The views of a scene show one set of named points, each view turned or mirrored, shifted and resized as a whole, with a little noise and some points left out.

Scene 1
View 1
<243>: [  3 -17   4  21   0  12  18  -5 -13  17 -16  15  -9   8 -10  29 -15 -17
   6 -13 -23   5 -15  16 -10  -9 -23  -7  50  -7  -6  -6  -9  -1   0 -10
  10   7  -8  22  12 -30   9   9  -8  11 -19   6   9 -15  -2   3 -17 -16
   9 -29 -10   9  -1]
<194>: [ -1 -16  11  12  -1  14   7 -10  -6  10  -7   5  -6  -2  -8  30 -15  -7
  -6  -6 -33  19 -12   6 -12  -8 -23 -19  45 -11  -8   1  -1   5   7  -7
   2   6 -10  10   7 -29  11   1  -3  21 -14   2  10  -7   5   1 -16 -16
  12 -28  -6   7   0]
<146>: [  8  -6  15  22   5  12   0   0 -22  10 -23   0  28  27 -20  46   7 -55
  16 -12   1  10 -14  -4  -9  -8   1   9  63  -7  21  13  15 -10  -2   0
  20 -30   9  41  19 -23  21  15  -7 -12 -22  13  15 -24  -6  -9 -39 -38
  25 -31  11  21 -34]
<208>: [ -2 -18   9  29  -6   2  18  -7  -6  22 -13  29 -14   7  -5  29 -16   0
  -7 -10 -28  10 -14  21 -18 -10 -19 -10  47   1 -13  -4 -16   5  -1  -1
  -2  29 -18  12  21 -31   3  -5  -3  17 -14  12  -5 -13   2   4 -15  -9
 -13 -29  -9  -5  14]
<89>: [ -2  -2  17   8   6  17  -1 -18  -6   3  -2 -10  -2  -9 -10  33 -14  -6
  -6  -7 -30  29 -11  -1 -10  -9 -21 -18  37 -17  -9   5  11  -1   1  -6
   0 -11  -8   5   5 -29  21  -3  -4  24 -11  -8  20  -5   9  -4  -9 -21
  17 -28 -10   2  -7]
<115>: [  6  11  16  19  12  14  -9  -9 -22   6 -11 -14  29  15 -22  50   4 -53
  17 -16   0  22 -12  -5  -4 -12   1   9  51 -15  16  17  23 -20  -8   1
  16 -44   4  30  20 -22  31  10 -14  -5 -19  -4  30 -22  -5 -11 -28 -37
  24 -32   5  14 -38]
<231>: [  0 -34  25  12 -10  16   2   3  -5   4 -25   6  11  17  -8  28  -1 -16
  -8   2 -28  19 -10  -8 -13   1 -12 -22  65   2   4   6   7  14  17  -3
  -1   8   4  24  10 -23   5   9   5  11 -15  23   0  -5  11   0 -38 -30
  19 -24   7  16  -5]
<55>: [  1 -25  -3   4   2  17  23 -13  -5  15 -11   9 -32  -6  -5  19 -33   2
  -2 -10 -45   0  -9  23  -7  -9 -44 -16  40 -18 -19 -16 -18   6   9 -22
  12  11 -13  15  -5 -34   3  10  -6  26 -19  -5  14  -9  -1   8  -1  -7
  17 -29 -23  16  11]
<222>: [ -2 -13  22  17  -2  14  -3  -6 -10   6 -12   0  14   9  -9  37  -4 -22
  -5  -2 -19  24 -13  -5 -11  -6  -8 -13  52  -6   1  12  12   3   7   1
   2  -5  -2  16  13 -25  16   1  -1  11 -11  10   9  -7   7  -3 -29 -29
  15 -27   5   6 -11]
<149>: [ -2 -28  35  -8  -3  29 -15  -1  -4 -10 -22 -27  30  10  -9  32   7 -26
 -11   9 -26  37  -5 -31  -8   4 -10 -33  66 -14  14  22  28  11  22  -6
   3 -28  16  24  -3 -20  14  13   7  15 -13  13  14   2  17  -4 -38 -48
  49 -22  14  27 -28]
<179>: [ -4   2  13  31   0   4   6 -18  -6  14   1  11  -7 -10  -8  37 -17   1
  -9 -11 -26  25 -15  15 -16 -13 -16 -11  32  -6 -16   6  -3   0  -4   4
  -8  14 -23  -3  20 -30  15 -17  -5  23  -7  -4  12  -8   8   0  -6  -7
 -13 -28  -7 -17   8]
<8>: [  1   4 -19  11  16  11  29 -31 -11  23  10   9 -52 -28 -10  23 -45  10
   6 -26 -44  -4 -12  43  -6 -19 -53  -5  14 -32 -32 -24 -24 -10 -12 -27
  13   0 -34  -3  -3 -41  18   1 -20  37 -21 -35  35 -17 -11   7  26  12
   4 -34 -42  -1  14]
<138>: [  1  -6  -4  12   9  12  19 -17  -8  16   0   7 -28 -13  -8  26 -31   1
   2 -18 -39   8 -11  26  -8 -12 -38 -10  30 -20 -17 -11 -13  -5  -3 -17
   7   2 -21   3   4 -35  13   2 -10  28 -17 -17  23 -14  -4   4   7  -4
   7 -32 -24   2   7]
<62>: [-10 -43  40   7 -17  18 -12  -2   8  -4 -22   0  16   5   1  25   1  10
 -34  17 -40  43  -8 -21 -22   6 -11 -45  62   6  -4  14  11  31  27   6
 -20  22   2   5   4 -22   0  -9  16  27  -1  26 -11  10  28   3 -37 -33
  14 -17  13   4   9]
<169>: [ -8  -9  31  29 -11   3  -5 -10  -2   8  -4  10  11   0  -6  38  -5   4
 -20   0 -23  39 -14  -3 -21  -7  -3 -22  44   6 -11  18   6   7   4  14
 -20  22 -16  -2  25 -26  12 -21   4  24  -2  10   1  -3  20   0 -24 -19
 -14 -24   8 -19   9]
<121>: [ -6  -9  16   4   5  17  -2 -20  -2   3   2 -11  -8 -19  -6  29 -20   4
 -15  -3 -40  32  -9  -1 -11  -7 -29 -27  36 -19 -16   7   5   5   7  -7
  -8  -4 -11  -3   0 -32  14  -6  -1  36  -8 -10  20   1  15  -1  -5 -17
  16 -25 -12  -1   2]
<82>: [  3  -3  -3  35   4  -1  24 -17 -10  24   0  29 -24  -3  -9  32 -27  -2
   5 -17 -27   3 -16  36 -13 -16 -26  -1  34  -6 -18 -11 -22  -6 -10  -7
   3  21 -29   6  20 -36  11  -6 -12  17 -15  -5  11 -16  -5   4   0   3
 -18 -32 -20  -8  13]
View 2
<194>: [ 10 -29 -12  26  -4  30  43 -13  -1 -13 -14  -9  -4 -11 -11  -3  29  20
   2  17   0   2  -2   3  14   1   0 -11  22  11 -27 -10 -30  14   0   5
 -14  -7   8 -18 -12  22   0 -35  15  -9  -5  -2 -29  -8   2  12   7 -32
   6 -18   8  -4 -14]
<121>: [  5 -29 -19  36   3  27  50  -7   6 -18  -9 -15   4 -22 -12   0  27   4
  11   7  21   3 -10   4  17   7 -13 -26  17   8 -17  -3 -27  30 -12  -8
 -18   9  24 -12  -9  10   6 -28  19  -4 -14  -8 -21 -13   6  15  17 -42
  16 -21   4  -4  -1]
<55>: [ -2 -42 -11  11 -17  36  42 -19 -14 -13 -15  -8 -25   6 -17 -14  24  18
  25  25   1   5  11  -4  14  -6   4   0   9 -16 -21  12 -22  -1   3  -4
 -17  -5  24 -10  -6  27   4 -21   9   3   2  -3 -31   1  -1 -11  22 -54
   6 -29  19  -7   5]
<115>: [  5  17  -1  21  15  33  28 -31   5 -53 -20 -27  13 -28  -5   1  46  30
  -5  17 -38  21 -15 -36  44  -7 -13 -23  23  39  -8 -38 -39   7 -26  14
  34 -20 -22 -17 -26  29  10 -72  21 -36  -5  24 -11 -26  11  42   0 -10
  -4  27  -6  27 -42]
<149>: [ -2 -23 -20  33  23  39  75   8 -24 -42   5 -13  21 -34  -3  12  32  23
 -23  20   3   2 -13 -24  32  21 -16 -33  57  35 -16 -29  -2  15 -32  18
  -9  -8 -18 -43 -19  37  12 -70  33 -16 -28  35 -39 -34 -11  38  -2 -21
   4   3 -13 -16 -35]
<89>: [  7 -19 -15  34   3  27  45 -14   5 -23 -13 -18   3 -21 -11   0  31  12
   9  11   6   6  -7  -5  21   1 -11 -22  20  15 -19 -12 -31  25 -12  -2
  -5   1  12 -13 -15  15   3 -37  20 -14 -13   1 -20 -11   7  19  11 -33
   8  -9   0   5 -13]
<231>: [ 12 -32 -10  24   3  34  61   0 -17 -12  -3  -3   2 -10  -5   8  29  27
 -20  25  -2  -9   2   4  15   6   5  -7  45  22 -38 -23 -14   8   3  17
 -20 -12 -13 -39 -14  34  -6 -54  22 -15 -10  17 -47 -18 -11  21  -4 -17
   2 -13   5 -19 -29]
<169>: [ 30 -24 -11  46   3  18  46  -3  18   5 -11  -4  12 -17  -9  14  25   4
 -14   6  14 -12  -9  31   1   5   2 -14  24  29 -45 -28 -42  40  20   6
 -26   1   8 -22 -16   3 -15 -34  22 -22 -11 -14 -34  -9   9  33  -5 -11
  10 -19   6 -12 -21]
<62>: [ 20 -46 -22  44   9  28  76  18  -9   1   6   1  13 -20  -4  19  18   9
 -25  12  28 -21  -5  27   0  16  -1 -16  49  27 -45 -22 -11  30  10  13
 -42   3  -4 -43 -11  20 -13 -42  28 -12 -17   5 -54 -17  -9  28  -7 -16
   7 -28   2 -36 -19]
<222>: [ 14 -17 -10  28   6  31  47 -10   0 -20 -10 -10   9 -22  -8   7  32  21
 -14  16  -3  -1  -5   2  20   2  -3 -15  31  29 -28 -26 -28  14  -3  12
  -8  -9  -9 -25 -18  23  -2 -53  23 -21 -10  10 -33 -16   0  29  -3 -16
   2  -3   3  -3 -29]
<179>: [ 24 -22  -9  35  -4  20  30 -20  22   2 -19 -10  -1  -9 -14   0  30   6
   5   5   4  -3  -5  23   5  -4   2 -11   8  15 -35 -16 -48  29  17  -1
 -15   2  21  -5 -15   4 -10 -24  16 -18  -1 -23 -23  -2  12  20   7 -26
  11 -21  11   6 -10]
<138>: [  1 -27  -5  20 -14  29  29 -30   4 -15 -24 -13 -21   0 -19 -13  28  13
  29  17   0  11   5  -2  18  -7   1  -5   1 -10 -18   8 -37  12  -1  -9
  -8  -3  28   1 -10  15   5 -20   9  -4   4 -16 -17   0  12  -2  24 -50
   9 -23  13   9   6]
<146>: [ 12   2   4  15  10  34  31 -25  -3 -37 -19 -15   6 -17  -6  -1  40  37
 -20  23 -36   9  -4 -19  34  -5  -1  -7  33  37 -25 -41 -33   1  -5  24
  18 -26 -28 -28 -23  33  -4 -71  20 -36   2  21 -28 -19   4  39  -6  -3
  -3  18   0  10 -45]
<208>: [ 22 -36  -2  21 -15  26  33 -17   6  12 -19   1 -14   5 -12  -2  23  17
   2  21  -2  -8   8  24  -1  -7  14   8  18   6 -45 -13 -39  11  29   8
 -20 -10  12 -15 -12  14 -16 -27   8 -13   9 -17 -41   3   1   8   4 -25
   5 -28  17 -11 -12]
View 3
<169>: [  2 -10  18  10   8 -17 -23  12   3  55  14 -28 -16 -19  11  17  20  33
  -3  -4  -9   6  46  -4  -7 -17 -16  13 -54 -19  -6  -4   4 -37  -7  15
 -15 -10  -8  -1  33  13 -13   1   1  27  -2  38 -20  -9  13  12  20 -12
  -7  14 -24 -12  -7]
<222>: [  8 -15  14   2   0 -22 -30  26   0  56  19 -18 -22  -1   7  11  17   3
   4  18 -18   1  16  -5   0 -15  -8   3 -37   1   7  -6  17 -32  -4  10
 -13   0   1   5  29   4  13  19  -7  25   3  25 -20   0 -10  21  14  -4
 -11  14   4   9  -1]
<62>: [  4 -19  17  16  22 -28 -27  20 -23  68  -2 -37 -25  -8   2  24  12  53
 -10 -15 -21  22  30  -5 -34 -10 -25   1 -39 -13  13  -7  10 -44 -10   5
 -18   8 -34   0  32  22   5   3   1  15   2  23 -23  -4   5  30  30 -11
  -9   5   2 -10  -9]
<8>: [ 57  13  18 -27 -14 -28 -10  -5  28 -20  16   4  27  11   9  24   8 -15
 -23   2  19 -33  66   1  40   2  23  19  14  21  -4  10  41   4  17  27
   7 -19   6 -13  -8   1 -18  -2   3  15 -12 -23   8   8  29 -24 -17   1
  17  23 -20  -4  -9]
<231>: [ 12 -26  17   9   7 -33 -32  33  -9  65   6 -25 -27   7   0  13   6  21
   2   3 -24   8   9  -2 -13 -13 -26  -4 -28   1  23 -10  23 -36  -5   3
 -21   6 -12   5  28   2  20  13  -8  20   3  14 -21   4  -9  29  21  -9
  -8   7  11   1   2]
<121>: [ 18   0  13  -6   9 -18 -18   5  -8  28   7 -15   2  -5   5  26  24   6
 -18   3  -3  -1  45  -7  -3   0  14   8 -21   4  -5   0  20 -27  -1  21
   7  -1 -21  -7  13  29  -9  12   9  14   1  12 -12  -8   5   9  10   2
  -2  13   0   6 -14]
<194>: [ 22  -9  17  -3   1 -28 -23  16   1  36  11 -16  -8   5   6  18  13   9
  -9   5  -8  -5  33  -4   4  -9  -7   8 -21   4   8  -3  25 -25   3  14
 -11  -3  -5  -1  20   6   5   9  -3  20   1   8 -11   2   2   9   8  -6
  -2  15  -1   3  -3]
<243>: [ 30 -16  20  -6  -8 -32 -26  25  12  38  14 -12 -14  14   6  11   2   2
   0   9  -9 -14  26   2  15 -13 -16   7 -16   9  15  -6  31 -21   5  12
 -18  -8  11   2  17 -12  12   7  -8  24  -6   2  -9  12   3   6   6  -7
  -1  16  -3  -2   3]
<208>: [ 30 -15  26   3  -3 -33 -22  17  18  38  13 -18 -12   1   7  16  -2  27
  -3  -9  -4 -12  44   3   7 -17 -26  14 -27  -6  11  -4  22 -20   4  11
 -28 -19   4  -3  20 -12  -4  -7  -6  25 -12   9  -6  10  22   0   8 -13
   6  18 -24 -19  -1]
<82>: [ 39  -6  24  -7 -11 -29 -17   8  31  19  20 -10  -1   5  12  13   3   8
  -4  -2   5 -22  53   4  24 -17 -11  21 -20   0   3   2  24 -13   9  17
 -19 -26  18  -5  12 -17  -8  -9  -6  27 -14   4  -1  10  27 -15  -3 -11
   9  20 -33 -18   0]
<55>: [ 47  -7  22  -9  -1 -39 -19  13   6  14   3  -9   6  20   3  22  -1   9
 -17  -5  -1 -15  40   2  14  -1  -4   9   8  17  17   0  42 -14  10  13
  -9  -6 -11  -5   4   1   3   2  -4  12  -7 -23   0  14  15  -1   2  -2
   8  16  -1  -4  -3]
<146>: [  6 -21  10  -3 -13 -21 -40  39  13  66  30 -10 -34   5   7  -3  19 -23
  22  42 -24 -10 -10  -2  15 -25 -13  -2 -40   8   9 -12  23 -34  -4  11
 -17  -2  29  14  33 -16  30  33 -17  36   4  35 -22  -2 -30  23   7  -2
 -19  16  14  21  12]
<115>: [ -1 -12   3 -12 -15 -11 -42  35  15  60  33  -2 -25   2  11  -2  31 -40
  18  52 -19 -15  -8  -4  23 -22   8  -3 -41  13   2  -7  23 -34  -5  16
  -2   1  30  12  31  -7  28  40 -11  41   7  39 -24  -5 -38  22   4   2
 -19  18  18  31   6]
View 4
<222>: [-12 -16   8 -17  -2  -6  21  -9   5   2 -14  11   1  13   4  14  -8  -7
  11 -12  -1  -2  14  -6  13  30  -5  -3  -5  -2 -16  -9  -5 -18   9  -9
   7 -15   7   4  -7  -8 -11   4  -1   3 -14 -11 -21  -4   7  -9 -22  27
   6   0 -15   3  21]
<194>: [ -1 -10   4 -14  -1 -10  19  -7  -1  -3 -16   7  -3  14  12  21 -10 -11
   5 -10   9  -2   4   3  16  18  -2  -2  -7   9 -15  -9  -3 -16   9  -6
   0  -9  -2   2  -3  -9 -13   7   5   0 -16   0 -25  -9  -4  -8 -12  17
  12   0  -5   5  10]
<115>: [-27 -30   4 -18   4  -5  34 -34  -5   4 -11  29  -3   1  -7  -6   9   2
  24   1   1  -1  20   1  17  40 -11   0 -13 -20 -24 -14  -7 -19  10  -7
  15 -20  18   1 -20   6  -8  12  -6   5   5 -24  -2   2   7   1 -29  29
   8  -5 -38   1  18]
<243>: [ -8  -9   1 -17   0  -6  32  -8   1   7 -13   8 -11   9  11  21  -5   0
   1  -2  10   3  -1   2  21  18  -6   1  -9   8 -10  -9   5 -17   5  -5
  -3  -5  -1  -3  -7   0 -13   7  -1  -1 -24   0 -14 -13  -4   3 -13  16
  12  -7  -8   0  11]
<82>: [  4   4  -4  -9  -7  -7  31   3   5   3 -18   2  -9   2   3  20  -2  -2
  -6   8  15   6 -11  16   6   0  -2  -2 -12  25   1  -5  14  -7   9   3
  -6  -3 -15  -2   3  -6 -11   5  -2 -12 -24   9  -4  -9  -9   2 -12  -6
  11   5  -2   3  -2]
<208>: [  1   1   1 -16 -10  -6  28   9  12   7 -17  -4  -6   9   6  24 -12  -6
  -8  -3   6   5  -1   2   9  10  -4  -1  -7  21   2  -4  13 -12   7  -3
  -4  -4 -12   0   4 -10 -16   2  -3  -9 -32   4 -17 -11   1  -2 -15   6
   6   3  -1   1   9]
<179>: [  1   4   1  -7  -8  -9  14   3   8  -3 -21   2   3   9   0  13  -7 -10
   3  -1   4   3   5   7  -2   9   1  -4 -12  21  -8  -6   4  -8  16  -1
   2 -13 -12   2   4 -14 -11   2  -5  -9 -12   1 -15   1  -1 -11 -16   0
   5  13  -6   9   4]
<146>: [-26 -29   5 -23  -2  -2  38 -25   2  13  -8  21  -2   5  -5   1   5   4
  15  -3   0  -1  18  -8  20  38 -13   2  -9 -18 -15 -11  -3 -22   6  -9
  12 -14  16  -1 -18   4 -11   8  -8   6 -11 -21  -4  -2  10   3 -30  35
   5  -9 -31  -4  26]
<62>: [ -5  -5  13 -15 -10  -9   4  11  16   0 -20  -9   8  31  12  30 -31 -22
   0 -34 -10  -5  23 -22  10  28  -1  -3   2   9 -11  -5  -8 -23   7 -17
   2 -15   0   6   5 -21 -19  -2   3   4 -30  -6 -48  -6  13 -22 -15  34
   3   8   3   6  29]
<149>: [-19 -29  14 -20   7 -10   9 -24  -4  -5 -10  17   5  25  15  18 -15 -15
  21 -29  -3 -11  28 -21  28  47  -5  -4   1 -19 -33 -14 -23 -31   7 -16
  11 -18  20   6 -13  -8 -12   9   8  16  -8 -17 -44  -6  10 -18 -19  49
  11  -6 -15   6  31]
<231>: [-10 -15  11 -23  -5  -7  24   1  11   9 -14   0  -3  21  11  28 -19  -8
  -1 -20  -1  -2  13 -16  22  27  -7  -1   2   1  -8  -6  -2 -24   2 -11
   1 -10   6   3  -4  -9 -16   3   1   3 -36  -6 -34 -13   8  -7 -15  35
   5  -5  -3  -1  26]
<89>: [ -2  -9   3  -9   3 -10  11 -14  -4 -11 -18  14   2  14  10  15  -5 -12
  16  -8   8  -4   8   3  11  21   0  -5 -11   4 -24 -13  -8 -17  13  -6
   4 -13   0   3  -5 -10  -9   9   4   0  -2  -3 -23  -2  -5 -14 -16  13
  11   3  -8   9   6]
<138>: [  8   0  -5  -8   7  -9  22 -10  -9 -10 -16  11 -10   6  16  22  -1  -6
   5   2  23   2 -10  18  17   5   1  -4 -15  19 -16 -12   0 -10  13   0
  -8  -4 -12   0  -3  -5  -8  12   8  -3  -9  10 -15 -11 -18  -4  -7  -2
  18   0   0   8  -7]
<121>: [  5  -1   4  -8   4 -14   3  -9  -5 -16 -19   9   1  17  16  21 -10 -18
  12 -13  10  -2   7   3  11  17   4  -8  -9  12 -22 -11 -12 -15  15  -5
  -1 -12  -5   3   0 -15 -11   8   8   2  -1   3 -33  -3  -6 -19  -9  10
  14   6  -2  14   4]
<8>: [ 16   6 -11  -4  11 -10  21 -12 -15 -14 -19  14 -15   0  17  21   7  -5
   4  12  31   3 -20  30  13  -5   4  -6 -19  26 -17 -12   3  -5  16   5
 -10  -1 -19  -3  -2  -4  -8  14   9  -6  -2  18  -9 -11 -27  -4  -3 -16
  21  -2   3  10 -22]
View 5
<8>: [  9   0   5   6   5 -17   1 -25 -13  39   4 -28 -30  -2  40   2   8   5
 -38   9  24   6 -28 -25   1  -2  18  36  -8  42 -34   1 -10  25  20 -24
  32  -7 -33 -24  -5 -28  15  -5  15  16 -35 -25   6  42 -10  -2  17 -19
  11 -28 -32 -21   1]
<89>: [  4   0  -2  -5   3 -21  -4 -18  -8  23  -6 -17   5  -1  21  22   5   7
 -12   0  34  -2  -7   2  -2  16  10  -6 -15  26  -7  18 -19  16  24  -4
  10   0 -23 -19 -12 -17  17 -12  -1  12  -4 -23  15 -11  -4   0  27 -16
  -1  -3   1 -11  15]
<169>: [ -5   9  -9  -4  22 -20  -1 -16 -14  13   0 -18  26  -5   2  17  15  11
 -17  -9  24  -1   8  -1  13  24  10 -14 -27  25  -5  13 -19 -10   9  -7
  19   8 -17 -16 -12 -13   1  -6  -8 -16  -1  -1  17 -29   5  10  27 -20
  -3   1  18  -4  -5]
<179>: [ -3   8  -7   2  23 -20   4 -16 -11  25   0 -17  10  -6  13  12  13   7
 -23  -6  29   2  -1 -12   8  19  16   0 -22  29 -14  11 -17  -1  11 -16
  22   7 -16 -18 -11 -16   2  -7  -1  -8 -11  -8  15  -3  -3   4  23 -21
   3 -10   4  -6  -3]
<149>: [  3  -1   0 -18  -8 -22 -19 -16  -8   2 -14  -7  15   5  11  43  -4   5
  13  -1  34 -13   6  28  -9  18   4 -32 -18  13  15  30 -26  30  38  16
 -16  -7 -25 -12 -20 -14  28 -15 -14  16  19 -32  12 -54   2   7  31 -12
  -9  17  13 -12  34]
<82>: [ -3  12  -1   1  26 -18   3 -17 -20  26   5 -13  -8   2  23   2   9   5
 -30  -8  21   0   2 -24   6   7  26  20 -22  28 -22   5 -21  17   7 -30
  25   3 -19 -12 -11 -18   0  -8  -2 -12 -22  -9  -1  12  -7   9  12 -18
   5 -25 -12 -12  -7]
<62>: [ -8   8  -1 -10   9 -16 -26 -25 -17  -8   1 -20  28  -1  -2  30  12  16
 -11  -4  15  -7  13  11  16  16   3 -18 -30  21  -2  13 -20   4  14  13
  11  -7 -31 -18 -20 -13  14  -5 -16 -17   3  -4  14 -57  22  18  22 -19
  -6  20  14 -14  -1]
<146>: [ -4   6  -1 -13  18 -25   6  -3 -10  22 -17  10   7   9  17  25  -6  -8
  12 -19  39 -14  21   7 -14  18  26 -23 -17   9  14  32 -40  39  28 -19
 -17   9  -2   4 -18 -10  10 -25 -15   8  15 -31  -5 -25 -18   7  21  -9
  -7 -15  10  -3  30]
<243>: [ -4  10   2  -8  16 -17  -9 -17 -20  16  -2  -7  -8   9  21  14   3   2
 -12  -8  23  -5  10  -8   0   6  19   6 -22  22 -11  14 -27  36  19 -19
   6  -4 -19  -5 -17 -17  12 -12  -8  -2  -9 -21  -6  -9  -2  10  12 -13
   1 -16  -9 -13   9]
<194>: [  0   5   0  -6  11 -18 -10 -19 -15  16  -3 -15   1   2  17  21   7   7
 -15  -3  25  -4   1  -2   2   9  15   0 -20  25  -9  14 -21  20  23  -7
  10  -4 -24 -15 -16 -18  14 -10  -6   2  -4 -18   6 -17  -1   7  19 -16
  -2  -5  -2 -13   6]
<222>: [ -3   7  -2 -11  13 -21  -6 -14 -12  14  -9  -7  11   5  14  27   2   3
  -4  -8  31  -8  10   6  -1  17  14 -14 -20  17   2  22 -25  21  23  -7
  -1   2 -16  -7 -17 -15  11 -14 -11   3   7 -22   6 -29  -3   8  23 -13
  -4  -2   8  -7  17]
<138>: [  5   2   4  -1   7 -17  -4 -21 -14  27   1 -21 -14   0  30  12   6   5
 -27   3  25   1 -13 -14   2   3  17  18 -15  32 -21   7 -16  23  21 -17
  22  -5 -29 -19  -8 -24  15  -6   4  11 -21 -23   5  14  -8   3  19 -18
   4 -17 -17 -15   4]
<121>: [  5   0  -3  -3  -2 -19  -8 -23  -9  18  -2 -25   6  -5  17  22  10  10
 -19   7  30  -2 -14   3   3  14   4  -3 -17  32 -12  13 -12   8  23   3
  17  -3 -30 -26 -12 -20  20  -5   0  12  -9 -20  20 -13   3   0  29 -17
   0   2   0 -16  10]
<231>: [ -5   9   1 -15  11 -15 -21 -19 -18  -1  -5  -7  12   7   9  30   3   7
  -1  -8  19 -11  18   8   3   9  11 -15 -28  15   2  18 -27  28  22  -1
  -3  -6 -22  -6 -23 -15  16 -11 -18  -6   6 -19   0 -45   9  16  13 -13
  -7   4   7 -13  12]
<55>: [  4   7   6  -5   5 -13 -20 -27 -21  16   4 -21 -18   4  29  14   5   6
 -24   4  15  -1  -8 -10   1  -5  15  24 -18  30 -22   6 -15  36  19 -13
  16 -15 -34 -16 -16 -22  20  -4  -1   5 -21 -23  -2  -1   2   9  10 -17
   2 -13 -21 -22   5]
<115>: [  0   1  -2  -9  12 -30  13   2  -3  31 -21   8   4   6  22  26  -8  -7
  13 -14  48 -10  11   8 -17  22  26 -25 -10  13  12  35 -38  36  38 -19
 -16  11   0   1 -14 -13  13 -27  -9  20  20 -39   4 -12 -26  -1  27 -10
  -5 -17  11  -2  38]
<208>: [ -6  12  -1  -4  26 -15  -9 -19 -20  14   4 -15   3   4  15  10  11   6
 -23  -9  16  -3  12 -14  12   9  18  11 -28  23 -15   9 -22  17   7 -21
  21  -2 -20  -8 -17 -15   3  -6  -9 -18 -14  -5  -1 -13   4  15  11 -18
   1 -13  -3 -12  -9]

In a view up to two points have been moved. Name them for each view, in the order of its rows, or write -.
view 1: <146>, <62>
view 2: <115>
view 3: -
view 4: <231>, <8>
view 5: -
